The views of a scene show one set of named points, each view turned or mirrored, and shifted as a whole, with a little noise and some points left out.

Scene 1
View 1
J667: [  6  -4  10 -25  15   6   9 -11 -26 -20   8  34  -3   3 -22  20 -23  23
   9  48 -14  20   5  -5]
J478: [ 12 -30 -23   5   2  25  19 -12 -19  -8  59  56   6  13  -4 -19 -42  20
  27   1 -27  48  -2 -15]
J443: [ 30   5  29 -28  29  17  20   0 -39 -19  23  48  -4 -11  -9  35 -16  28
  20  75 -24  10  10  12]
J231: [  1   0   2   2  34   7  -3  -8 -17  -2  -1  40   0  -5 -24  21 -21  32
  10  49 -12  26  -5  -9]
J681: [ -7  -5   2  -8  36   3  -2  -5 -12  -9 -16  31   0   6 -29  14 -20  22
   4  45  -8  19   0  -4]
J30: [ 32  18  -6  -5  15  25   0 -11 -20 -31  35  20   8 -25 -24   9 -10  -6
   0  18 -10 -23  31  30]
J743: [ 13  21  -1   4  21   7 -14 -18 -22  -8   8  27   2 -26 -35  36 -12  27
  -1  43  -8   9   6   1]
J470: [-11   1 -10  19  54  10 -12  -3   1   1 -20  33   7   1 -31   5 -14  16
   2  33  -3  11  -2   1]
J327: [ 26  33 -28  41  32  25 -24 -15 -11  -6  28  24  17 -44 -36  16  -2   9
  -5  11  -6 -18  18  22]
J848: [-13 -19  14 -45   5  -6  12 -13 -20 -25 -10  26  -9  23 -27  14 -30  22
   8  46 -11  32   2 -15]
J465: [ 16 -10 -44  20   0  30   1 -18  -5 -19  58  28  14  -2 -20 -33 -29  -8
   8 -33 -14   8  19   7]
J750: [ 26  -4   1 -15  20  27  17  -4 -21 -30  36  34   5  -3 -12  -4 -19  -3
  13  23 -16  -5  27  23]
J88: [ 14  -8 -19  -5  -2  17   6 -19 -18 -21  43  30   6  -2 -20  -7 -30   8
  10   4 -16  19  13  -1]
J545: [ 20 -12  -1   3  34  28  18   1 -25  -6  38  58   4  -2  -3   3 -26  25
  26  39 -26  26   2   4]
J2: [  4  12 -24   1  -4   5 -18 -28 -10 -22  15   7   6 -14 -43   7 -19   4
 -10   0  -1   2  16   0]
J350: [ 18   8   0  -9  10  11   1 -16 -26 -18  23  30   2 -14 -26  23 -19  20
   7  35 -13  12  10   2]
View 2
J743: [  4   7 -35 -10  14  34  -2 -28   5  14  14 -27   0 -13   8  71 -21  21
  10 -18 -11 -11 -16  -2]
J350: [  5   2 -21  -2   9  30   4 -29  12  14  16 -16  -6  -3  10  47 -10  21
  17  -2  -6 -16 -19  -6]
J327: [ -1  21 -27  -4   1  27   1 -55 -11   0   6 -31  18  -6  27  74   1   1
   2 -41 -60 -13 -33 -25]
J443: [ 22 -21 -25  -1  -7  20  30 -33  15  36  13 -12  -5 -34  -5  45  -7  47
  23   8  15  -2 -16  13]
J681: [ 19   6  -2 -24  17  39  -5  -4   0   7  19 -17 -14 -26  -8  52 -35  12
  15  -2  -5   3 -14  -3]
J478: [ 19   5  28   5  -3  34  -4 -23  14  19  -4  22 -46  39  -1  32  13   4
  42  23 -24  -5 -28 -27]
J231: [ 19   3 -10 -17  11  39  -4 -11   4  20   8 -11 -21 -20 -10  67 -26  19
  18  -4  -8   3 -15  -1]
J667: [ 13  -4 -12  -9  13  32   5 -13  13  15  21 -11 -14 -15  -2  37 -22  24
  22   9  10  -8 -12   3]
J470: [ 22  16   5 -31  16  41 -10  -8 -14   1  14 -20  -9 -31  -7  64 -34  -2
   9 -18 -31  10 -21 -13]
J2: [-10  24 -16  -6  27  39 -16 -26   4 -12  27 -24   5  16  28  39 -16  -6
   9 -14 -24 -27 -21 -21]
J465: [  4  25  25   6   3  32  -5 -41   1 -12  10   3 -11  39  29  21  18 -20
  26  -3 -55 -18 -39 -45]
J545: [ 26  -4   8  -3  -7  26  13 -28   8  25   0   4 -24  -5  -5  44   4  20
  31   8 -17   5 -26 -11]
J30: [  2   6 -18   4  -1  17  20 -54   2  -2  25 -24  23 -11  32  27   7  14
  11 -17 -28 -22 -31 -16]
J88: [  5  10   5   3   8  31  -2 -29  11   4  15   0 -16  23  17  26   3   4
  28   8 -21 -18 -24 -23]
View 3
J443: [ -7   2 -31 -31   3  57 -11   1  31 -21  11 -24 -23 -19  30 -18  49   7
  31  13  18  -4   6 -18]
J545: [-17   8  -1 -19   6  35 -15   0   7 -22  26 -23 -29  -9  27  17  27 -18
  16  31  16   5  11  -3]
J750: [ -1   0  -1 -11   9  13  -5 -13  20   3  27 -16 -32 -16  30   0  24   1
  16  13 -24   5  20 -30]
J327: [-20  57  -8 -11  13 -28 -15   5   6  25   8 -41 -30 -21  43  17  10  22
  -2 -15 -13 -34  -6 -20]
J465: [-15  25  29  -7  14 -28  -8  -6  -3  13  45 -17 -29   3  22  28 -17  -8
 -16  29 -50   7  24 -14]
J470: [-37   8  17 -19 -15   1 -28  18   5 -20  19 -26 -18 -29  58  29  15   8
   6 -21  20 -10   7 -22]
J478: [-24   9  25 -24   7  25 -16   7  -3 -24  50 -15 -21  11  13  25  -5 -26
  -5  57 -14  20  25   8]
J848: [-29 -29   9 -49 -25  47 -22  24  31 -40  29  -5   9 -12  38 -14  11  18
   9   2  -8  17  31 -28]
J350: [-20  18 -12 -34  -1  24 -15  11  22  -8  18 -26 -12 -12  30  -7  15  19
   6   8 -12  -8  11 -17]
J681: [-35  -4   8 -35 -20  24 -27  24  18 -28  19 -18  -5 -22  49   7  16  16
   9 -15  13  -2  14 -24]
J231: [-35  11   1 -35 -13  30 -26  25  14 -30  17 -26  -8 -18  43   9  18  10
   8  -1  21  -8   7 -12]
J30: [  1  22 -14 -12  14  -4  -4 -12  23  22  16 -24 -31 -20  33  -7  22  19
  11  -4 -33 -11  12 -36]
J88: [-17  13  11 -25   5   8 -11   5  11  -5  35 -16 -16   0  22   6  -3   4
  -4  26 -33   7  23 -13]
J667: [-23  -6  -6 -40 -10  38 -20  14  26 -25  21 -16  -5 -14  35 -10  20  15
  12   6   0   4  18 -21]
View 4
J667: [-26  29   0  46  13 -49 -12   2  -2  13 -25 -23  15  38 -10 -11  13   2
  19   6 -28  17 -16   8]
J478: [ -5   3 -39  17  26 -64 -15 -16  14 -24 -26 -12 -22  19   1   2  18  -3
  -8  17  -9 -13  14  42]
J350: [-23  14   3  35  15 -39 -11  -5  14  16 -24  -6  15  36  -9 -28   4   1
  21   9 -39  14  -8  14]
J545: [-10  34 -13  31   6 -53  -8  -4  26 -10 -37  -5 -12  25  -4  -1  18  -7
  16  23 -34   1 -19  37]
J681: [-12  39   4  40  -3 -59  -7  -8   0  18 -28 -27  29  33  20  -6  13   1
  22  -3 -35  25 -13   4]
J231: [ -9  33   2  35  -2 -58   2  -7   5  16 -42 -21  25  32  14  -8   7  -2
  19   1 -39  12 -21  15]
J743: [-17  15  15  33   3 -39  -1 -10  14  29 -34  -6  34  39   3 -34  -3   2
  27   2 -50  17 -15  10]
J443: [-35  44   9  54   9 -36  -8  17  18  13 -39  -8   0  42 -33 -12  14  -6
  31  23 -44  14 -45  21]
J2: [-11  -8  -1  20  16 -39 -20 -26  11  22   0  -8  30  31  15 -44  -1  12
  18  -6 -37  25  30   0]
J750: [-21  26  -7  34  11 -34 -31  -3  34  -2   3   2 -13  26 -11 -20  22   4
  30  25 -39  27   6  16]
J327: [  4   1  13   9 -10 -28  -8 -31  53  23 -17  24  28  23  24 -55  -5   3
  37  11 -72  23   9  20]
J30: [-19   5   4  25   7 -20 -30 -14  45  14   7  17   5  27  -8 -46   9   8
  36  21 -54  32  15  10]
J465: [  5 -15 -30   2  18 -45 -31 -35  38 -13  10  10 -10  11  21 -30  15   8
   8  16 -27  12  49  29]
J848: [-30  35  -5  54  20 -60 -15   6 -26  13 -17 -45  20  41  -3   0  19   6
  13  -5  -9  24  -9  -5]

In a view up to two points have been moved. Name them for each view, in the order of its rows, or write -.
view 1 => -
view 2 => J545
view 3 => J470
view 4 => J30

Scene 2
View 1
J713: [  7  29 -26  -4   7 -14 -31  12 -10  -8  27  12  15 -25   9   6  22  11
  13  10  -3  16  10  17]
J817: [ -8  27 -32 -18   7   2  -6 -30  -2 -14  43  -9 -15  -7   6  20  13  40
  11  -4  -2  -5   3   0]
J846: [ 22  28 -36 -35  -2 -23  21 -72 -10   5  28 -13 -32 -23  29  33  15  24
 -11 -35 -14 -35  -1   4]
J196: [-11  16 -35 -15  10   4 -18  20 -19 -28  53   5   8 -20   0  14  25  47
  33  12  15  23   6  23]
J532: [  6  26 -31  21  18 -11 -36  33 -18 -23  33  34  41 -18   3  -5  13  20
  37  35   5  48  27  27]
J48: [  1  21 -29 -49   1  -3   7 -49  -1  -5  32 -28 -32 -11  19  37  17  30
 -11 -40 -12 -44 -13  -2]
J888: [-37  22 -19 -21  32  38 -16 -45  39 -36  25 -25  -2  62  -7  36 -34  41
   3 -20 -25 -41  -2 -44]
J505: [-43  37 -21  -2   5  17 -43   7  15 -18  53 -12 -12   1 -20   2  19  45
  21  30   7  18   2 -15]
J240: [ 13  29 -21  -9  12 -16 -27  -4   1  -3  10   8  19 -12  18  13   7  -4
  -1  -6 -18  -4   9   7]
J300: [-35  31 -30   0   6  14 -29   5   1 -22  63  -5  -9  -6 -16   4  22  58
  33  32  14  30   8  -2]
J672: [  8  15 -18 -38  15  -5 -32  21  -2 -14   8  -3  23 -12  18  25  12  -4
  -6 -28 -16 -23  -7  16]
J621: [-10  41 -24   3   1  -9 -29 -15   5  -1  36   1  -8 -17   1   3  20  23
  10  20  -4  15  11  -5]
J388: [  7   5 -18 -49  19   3 -28  23  -3 -23   9  -8  25  -5  19  32   8   0
  -6 -38 -14 -30 -10  17]
J21: [ 16  22 -33  -7  17 -13 -11 -12 -12 -18  22  15  21  -9  18  17   4  17
  15  -4  -9   5  16  16]
J858: [ 17  12 -25 -43  11 -10 -13  -1 -12 -13  16  -4  12 -18  26  30  16   7
  -4 -36 -12 -25  -5  22]
J793: [ 29  15 -28 -37  16 -15   0 -28  -8 -11   4   1  14  -6  33  34   0  -1
 -10 -44 -24 -36   2  14]
View 2
J300: [-37  27   3   3  12  67  -9 -30  22  11 -22 -12  19  14  17  52  55 -13
  -5 -10  23 -22 -14  -8]
J388: [ 10   8  18  -5  -7  -3   3   1  22  25  20  -2 -24  43  25  49 -27  15
  -6   3  12   4 -44 -58]
J793: [ 15 -10 -24  -2  -3 -14   4   4  16  20  39 -33   1  24  17  45 -44  22
  13   2   2   7 -42 -59]
J240: [ -5  13 -11  -2  12  -4 -18  15  14   9  13 -21   9  26  17  48  -9   8
 -10  -7   1 -20 -51 -46]
J846: [ -4 -27 -59  -8   3  -7   6 -23  18  11  35 -47  26  -1  14  42  -9  23
  43  18 -14  30 -24 -43]
J21: [ -3  13 -14   3  12  13 -12  -1  15   9  14 -28  13  23   1  36 -17  -2
  -2 -11  19 -20 -41 -28]
J817: [-18   0 -24   0   4  34   4 -22  19  15   7 -32  19   9  19  51  18   8
  15  -1   8   0 -18 -28]
J48: [ -4 -24 -37  -7  -8   8  20 -26  21  24  28 -34   9   7  31  57   4  28
  36  19 -12  35 -15 -55]
J196: [-23  26  14  -2   9  45 -10 -35  24   9  -5  -4   6  27   0  31  18 -13
   0   0  36 -12 -25  -5]
J532: [-21  47  17   4  26  31 -39   1  18  -4 -10  -7  15  34 -13  26   6 -27
 -30 -23  40 -53 -53   0]
J858: [  5   0  -1  -8  -4  -9   0 -10  22  19  27 -11  -9  31  15  41 -25  16
  10  11   7  15 -41 -50]
J888: [ -2 -10 -24  22 -17  69  43   9   9  46   7 -53   5   5  63  98   7  30
   2 -34   4 -18   3 -69]
J713: [-16  24   0  -5  18   8 -27  -2  19   2   0  -8  13  26   4  37  11  -7
 -12  -3  13 -21 -49 -24]
View 3
J621: [-13  33  42   5  -7  31 -12   1  -6  21  12  24  13  14 -24 -18   3  19
  -6  36   9  46  26 -31]
J793: [  7  24   3  -9 -40  33 -11  19   0  19   6  -7 -14  12  -2 -16  25   5
  -9 -45  27  -5  47   3]
J388: [ 26  16 -16 -18 -52   6  -4  16  -1  30   1   6  26  11  -2   2   1  15
   2 -22  30   1  36   0]
J21: [ -1  27  26   7 -18  17 -13  14   6  19   3  18  -8   6 -18  -5  13   3
 -26  -2  30  29  16 -11]
J846: [  0  17  40 -23 -19  63 -28  20  -3  25   6  -3 -34  19 -28 -53  39   6
  12 -29  11  -5  70 -19]
J505: [  8  12  38  -2   7  -2 -13 -14  -8  28   3  24  40  20 -22 -17  -4  22
   7  71  -4  48  18 -45]
J713: [ -7  39  26   3 -29  21  -8  16   4  25   9  35  13   2 -28  -3  -6  16
 -18  18  32  46  16 -20]
J858: [ 16  20   3 -20 -46  23 -13  24   4  29   3  11   4   8 -17 -12  10  11
   1 -26  33   3  43  -4]
J888: [ 27 -15  11   4  19  -7 -17 -37 -26  16   0 -39  18  46  33 -21  36   6
   6  20 -32  -6  37 -22]
J240: [ -9  41  13   7 -32  32  -2   8  -5  17  13  11  10  11  -5  -4   4  15
 -17  -7  25  30  27  -6]
J672: [ 17  25  -7 -15 -50  12  -3  16   0  29   6  15  28   9  -9   1  -4  18
   3 -12  31  13  34  -5]
J532: [ -9  41  33  23 -13  -6  -7  17  15  21   3  51  13  -8 -31  19 -12   7
 -44  38  42  69 -19 -21]
J196: [ 19  11  34 -12 -11 -11 -22  21  16  35  -8  44  11   1 -44  -7  -2   7
  -9  40  30  41   7 -33]
J300: [ 11   8  49  -3  11  -8 -21  -1   2  31  -3  35  24  13 -37 -18   1  14
   1  71   5  51   9 -48]
View 4
J300: [ 12  43 -11 -30  31 -60  11  30 -14 -38 -43  33 -31  -3 -15  21 -17   6
   4  11  -1  27 -10  16]
J817: [  9  49  10 -18  -8 -22  16  34  16 -35 -32 -11 -36  -7 -26  24 -11   6
  10   3  -9   0   0   4]
J858: [ -6  50   7 -17 -17   0 -12  22  28 -26 -29 -55 -23 -17  -5  24 -16 -24
  34 -20  -9 -33 -21   1]
J846: [ 10  53  22  -6 -45  17  35  39  48 -29 -28 -62 -39 -18 -48  28 -11   1
  19  -8  -4 -13  22 -13]
J672: [ -6  53   4 -14  -1 -12 -24  16  26 -31 -32 -48 -17 -12  18  30 -22 -20
  41 -10  -7 -40 -34   6]
J793: [ -2  46  26  -2 -40   7  -8  18  48 -25 -12 -66 -28 -10  -7  32 -15 -14
  31 -11 -14 -41 -16   4]
J388: [-11  57  10 -19  -4  -7 -30  18  26 -32 -32 -49 -18 -11  15  23 -14 -20
  37 -16 -18 -53 -40   7]
J532: [  0  11 -22 -10   8 -72 -26  -5  -1 -16  -3   3 -15  -9  18  33 -41 -38
  26   1  21  30 -29  37]
J505: [ 15  56  -7 -24  40 -58   9  31 -10 -44 -51  29 -30   1  -1  28 -21  19
  12  22  -3  11 -13  13]
J713: [  5  33 -15 -10   4 -41  -7  12  13 -24 -25 -22 -20 -14   6  34 -36 -23
  33  -2  17  10 -14  17]
J48: [  6  68  23 -19 -22  17  26  45  36 -39 -45 -50 -38 -14 -37  20  -2   9
  20  -9 -18 -32   6 -16]
J621: [ 16  44  -7  -6  10 -43  14  22  13 -33 -34  -9 -28  -7  -3  39 -34   5
  22  19  15  15   2  11]

In a view up to two points have been moved. Name them for each view, in the order of its rows, or write -.
view 1 => J888
view 2 => J388
view 3 => J672
view 4 => J532

Scene 3
View 1
J249: [ -1  38   1  39  34  17  30   1  36 -12  57  16  14  -1 -13  27  15  21
  -5 -12  12  -3  15  12]
J811: [  0  32  33  20   3   7   7   4  71  -1  46  29  24  -1  22   4   3  21
  17 -21   3  -3  18  19]
J468: [  2  21 -10  31  49  18  36   5  67  -8  29  25  21  -8   6  24  59  28
  10 -32  -1   3  11  -1]
J367: [ -3 -16   0 -52  12 -29  19  21   2   8  24  13  49  -7   0 -23   8  17
 -13 -14  27  -3  22 -44]
J580: [ 10  -4  14 -46   2  -2  23  21   1  21  28  20  66   8   7  -2 -17  34
  -6   1  33 -11  35 -21]
J144: [  0  22 -18  30  54  12  42   5  45 -14  36  17  17  -9 -10  24  51  23
  -3 -25   7   2  12  -8]
J572: [ -1  52  14  76   5  28  33  -3  43   2  26  27   0 -15  19  35   5   3
  34  -1   2   4   0   0]
J80: [  3  17  -2   7  29   9  32  11  27   1  37  19  33  -1  -4  17  15  26
  -3 -10  17  -2  19  -9]
J611: [ -7   2  -9  -8  36 -15  25  12  38  -7  25  15  25 -14   0  -7  46  15
  -2 -29   8   4  12 -30]
J830: [ -6  10   9 -15 -13 -18  20  14 -33  10  30   9  30 -11  -6  -7 -38   0
  -5  16  36  -4  16 -44]
J287: [ -3  31 -12  38  50  14  37   3  34 -16  56  13  13  -5 -22  27  30  23
 -13 -17  11   0  15   4]
J631: [ -9  19 -10  20  42  -4  26   4  39 -16  44  12  10 -12 -13   6  36  11
  -8 -24   7   4  10 -12]
J86: [ -3  11  36 -21 -35 -15   4  14  -2  19  28  22  40  -5  22 -16 -49   5
  11  12  30  -7  20 -25]
J929: [  4  41   1  74  20  35  45   0  55   5   0  34   7 -18  31  41  35   9
  46  -9  -6   9  -5 -17]
J349: [ -4  24  -2  42  32   9  30   3  72  -6  15  27   8 -19  21  14  56  10
  27 -31  -8   9  -1 -14]
J16: [-15  -1  23 -37 -33 -43   3  17 -36  10  27   7  30 -19   4 -37 -49 -13
  -3  14  35  -2  13 -57]
View 2
J580: [ 21 -26  16   7 -32 -52 -18 -10   4  21  -5 -30  -9 -35  14 -11  24  39
  45  10   2 -17   0   6]
J80: [  7  -8  28  18 -13 -12 -24   9  34   4  -6 -17  20  -3   4   2  13  29
  22  27  -3   0 -22  -4]
J631: [ -4  -7  42  19 -10  11 -20  23  48 -19 -10 -14  22  -4  -5   8  19  17
  11  22  12  24 -30  -9]
J572: [  5  22  45  24  16  17 -41  34  11   5  -1 -12  37  -2 -19   5 -15  14
  12  41 -54   3   3 -52]
J249: [  3   5  36  41   4  18 -30  18  46  -4  -5 -10  38   2 -13   3   3  24
  12  36 -18   9 -18  -2]
J830: [ 37 -12  20  19 -13 -68  -4  19  -8   6  12 -31   6 -56  -9  -4  27  16
  32  -8 -12  11  12   3]
J929: [ -7  19  56  -9   6  19 -44  42  17   2  -8 -12  35  25   0  15 -21   8
   6  47 -38   0 -18 -77]
J811: [ -6   0  43  28  -2  42 -48  -5  22   6 -24 -13   1 -23 -10 -12   7  35
  30  29 -21  -4   9 -26]
J86: [ 28 -11  28   9 -17 -43 -25  -1 -26  18  -5 -32 -18 -67  -5 -18  21  26
  44  -4 -23  -8  34 -21]
J287: [  0   0  34  37  -1  12 -23  22  57 -11  -3  -9  42  11  -9   9   8  24
   9  37  -4  15 -35   3]
J16: [ 39 -22  21   9 -23 -74  -3  11 -20   2   6 -38 -18 -83  -6 -11  41  15
  41 -25   3  16  25   0]
J349: [-17   2  57 -10  -6  36 -40  29  33 -13 -23 -12  14  12   4  10   1  15
   8  33   1  14 -25 -58]
J144: [ -8  -3  40  14  -9  14 -26  23  58 -12 -10 -11  33  23   4  12   7  22
   9  38   8  12 -44 -13]
J367: [ 16 -34  24  -5 -38 -51  -8  -2  17   1 -10 -31 -18 -40  17  -6  40  29
  37  -6  31   6 -13   7]
J611: [ -5 -20  43  -5 -25  -3 -18  17  38 -15 -17 -19   1  -8  12   3  26  21
  19  12  31  19 -30 -16]
J468: [-16  -4  47   4 -12  32 -37  18  53  -5 -21 -10  23  26   9   9   3  28
  10  43   7   3 -40 -31]
View 3
J611: [ 25  14  -6 -19  12  37  15  -3   4  32  17  -8  46  22  22  27  12  19
  -5  18 -13  32  -1   8]
J16: [ 48  13  26  59   2  47  -7  32  25   1 -10 -59 -24  31  -5  17  10  20
 -18  65 -34  14 -33   3]
J86: [ 44  14   9  49  -6  15   3  20  36  -2 -16 -38  -9   9 -34   0  -5  23
  -3  69 -15  10 -19  -1]
J468: [ 19   7 -18 -50  13   3  24 -21   2  44   6  20  71   2  12  19   9   0
  14   9  15  31  18   3]
J929: [ 11  -3   1 -50   5 -25   7   1  19  33 -18  56  52  16 -15  -6  16 -14
   4  36  52  12  21   9]
J631: [ 23  10   2 -25  12  19  27  -7  -8  44  -4  -7  49  16  23  31  21 -11
   9   8  -4  26   4   1]
J830: [ 50  -1  27  39  11  32 -13  19  23  12 -22 -52 -13  20   2  16  18   0
  -5  58 -12  17 -30  -2]
J572: [ 16   0  12 -25   0 -33  21   5  13  33 -41  33  38  11 -24  -1  17 -30
  16  36  41   3  15   2]
J811: [ 23  22 -16  -1  -8 -17  48  -9  12  27 -16  -4  42 -10 -32   8 -10   4
  23  24  -2  13  13  -7]
J367: [ 44  13  -2  21  13  57  -4   3  16  15  22 -50  17  15  16  24   3  36
 -11  40 -34  34 -22   4]
J349: [  7  14 -11 -45   1   0  29  -2   5  36   4  38  63  21   2  14  10   6
   1  18  16  20  21   9]
J249: [ 30  -1   1 -21  14  -7  26 -19  -2  46 -25 -12  48  -4   6  22  16 -32
  28  10  14  21   5  -7]
J144: [ 24   0  -7 -46  22  13  15 -21  -4  47   1   3  63   5  24  26  19 -13
  15   6  14  32   8   2]
J580: [ 59   2 -13  27  19  33 -14 -12  29   8   6 -56  13 -13  -3   9  -9  31
   7  51 -15  34 -22  -5]
View 4
J611: [ 33  15 -33  16 -10  23  10  13  17  24  -9  35 -13   0  -9  11  14 -14
 -31 -19  34  11   8  31]
J287: [ 18   6 -34  27 -18   9  32 -12  54  36 -37 -12  19 -10   5  -1   4  -3
 -21   5  51  -1   2  28]
J929: [-11   7 -23  38  -9 -12  41  29  47   0  29   9  11 -48  29   3  -5  27
 -27  -7  72 -31 -21  -2]
J80: [  9   4 -28  10  -5   1  20   0  28  22 -29  -1  -6 -20  -5   6  15 -10
 -23 -12  28   4  -4  20]
J580: [ -4  -1 -21 -20  15 -14   1   2 -11   9 -39   3 -42 -24 -27  11  33 -26
 -19 -35 -17  19 -10  13]
J16: [  17   -7   -6  -29   -8  -32  -15   -4   -6   30  -26   27 -108   10
   -8    1   39    3  -36  -46  -18   26  -43   22]
J144: [ 21   7 -39  31 -13  20  31   5  46  26 -15   6  22 -13   0   2   0  -7
 -22   4  52  -3  13  29]
J631: [ 31  13 -32  24 -18  17  18  -3  41  35 -24  13  -1   1   5   6   9  -4
 -31  -7  50   4   2  31]
J572: [ -8  16 -13  33 -17 -26  34   5  61  18  -3  -9  -2 -34  39   6   2  27
 -33 -13  75 -29 -41   0]
J830: [  9 -17 -13 -18  -8 -35   2 -10  10  31 -27   7 -84  -2  -6 -10  31  10
 -28 -28  -7  18 -37  22]
J86: [ -7  10   2 -20   3 -39  -8   2  -4  12 -25  12 -79 -19   4  15  35  -2
 -36 -55   1   6 -52   2]
J468: [ 16  22 -35  35  -8  24  29  15  40  16  -8  11  35 -24   6  16   1 -11
 -26  -8  64 -11  11  19]
J349: [ 18  31 -26  39 -13  16  24  24  41  14  10  27  16 -21  21  18  -1   3
 -37 -18  76 -18  -5  16]
View 5
J367: [ 52   6  41   8  12 -71  26 -13 -13 -17 -19  20  30  11   1  -5   7 -23
  -6  24   9 -10  17  26]
J16: [ 60  30  46  31  19 -91  45  -7  -9 -19 -30  35   7  18  -7  18  19  10
 -36  36 -16 -16 -11 -11]
J287: [ 36 -51  36   9 -24  38   9  10   7  -5   1   8   2  12  45  30  -5 -26
  11  10  26  18  -5  15]
J572: [ 11 -29  12  26  13  35 -24  43  19 -14  20   9 -27  -3  41  51   4  -1
  15  28  -3  18 -40 -26]
J468: [ 15 -48  22  -3  -2  23 -27  26   8  -9  17   3   8  -3  36  15  -9 -39
  40  16  28  19   1  25]
J249: [ 35 -49  34   7 -26  32   7  16  13 -15  -3  11   0   6  45  51  -8 -16
  10  17  16  17  -5   4]
J811: [ 18 -31  15  -5  -5 -11 -17  33  14 -39   0  10   9 -17  27  69 -16  -8
  25  36  -6   6   2  -2]
J631: [ 32 -43  47   8 -15   3   5  19   6  -2   3  14   2  18  28  19  -5 -29
  21  19  33  14  -3  14]
J80: [ 38 -24  24   9   0   3   4   1   1 -16  -5  10  13   0  32  20   1 -22
   3  17   8   7   2  17]
J86: [ 42  26  19  21  28 -69  15   6  -1 -37 -19  24   9  -8   3  44  11  12
 -20  39 -34 -14  -8 -16]
J929: [  1 -28   4  24  32  39 -45  41  16  -6  36   2 -22  -9  41  19   4 -19
  31  23   6  19 -40 -11]
J349: [  7 -41  26   6  11   6 -35  45  10  -6  27   8  -7   1  27  15  -8 -33
  47  25  29  20 -16   9]
J830: [ 59  16  37  34  13 -47  40 -10  -4 -15 -26  27   2  15  11  21  20   7
 -38  24 -17  -9 -15 -11]
View 6
J86: [ 58  62  11  -6  -6  25 -41  -4  -5  -4  -5 -33  37  11  12 -17   2  25
 -19  -9  -3 -25  24  19]
J811: [ -4  -9   5  -3   0  -1  -7   7  -5 -20 -19 -43  15  14  -2  -9  21 -13
  27  19 -28 -19   8   0]
J16: [ 74  91  21 -20 -11  36 -46 -23   0 -10 -11   0  42 -14   9 -12 -13  43
 -27  -7  10 -27  -2  16]
J144: [-32 -13  11 -28 -19  -9  24   0  15 -11  -9  14  -8  -1 -42  11 -13   4
  22   8 -29  -3 -34  -2]
J929: [-16 -38  15  17 -19 -31  19  -8   7  15  30 -14   2  29 -57  -5  -8  -1
  15 -15 -61 -35   9   2]
J468: [-40 -22  13 -19 -13 -21  28   7   1  -3  -4  -3 -12   4 -40   6  -3  -3
  17  15 -38  -7 -25   1]
J631: [-13   1  17 -24 -16  -3  13 -14  10 -18 -15  17   5 -11 -30   6  -5   6
  20  17 -24 -12 -36  -5]
J572: [  6 -35   9  17 -17 -12   2 -16  19  -5  17 -17  24  30 -43  -8   1  -5
  38 -15 -52 -37  14  -5]
J249: [-12 -16   0 -20 -17   6   9  -4  27 -26 -14   0  11   9 -30   8  -6   0
  46   1 -25  -6 -15  -4]
J80: [ -6  14   4 -28 -16   8   4   6  13 -11 -11  -3   3   6 -23   5  -9  13
  12  -2 -13   0 -14   8]
J830: [ 59  66  10 -21 -18  34 -32 -18  19 -13  -5   5  37   1  -8  -5 -20  40
  -8 -20   5 -17   0  15]
J367: [ 19  75  18 -41  -9  17 -16   4 -11  -2 -20   5   7 -20   1   1 -13  35
 -37  11   9  -2 -26  21]
J580: [ 21  66   0 -39 -10  27 -19  22   2  -5 -17 -23   7   7   6   0 -11  30
 -22  -8  13  14   3  25]
J611: [-12  26  25 -29 -11  -8   9  -5  -8  -5 -13  12  -1 -20 -25   3  -7  14
 -11  21 -18 -13 -38   6]
J287: [-13 -14   2 -26 -21   8  14  -8  31 -26 -15  12   8   5 -37   9 -13   3
  45   0 -23  -4 -25  -8]
J349: [-26 -15  26  -1 -11 -30  19  -5 -12   8   9  -4  -4   1 -41  -3   1   0
  -1  16 -48 -29 -18   2]

In a view up to two points have been moved. Name them for each view, in the order of its rows, or write -.
view 1 => J86, J16
view 2 => J580, J572
view 3 => -
view 4 => J929
view 5 => J249
view 6 => J287, J349
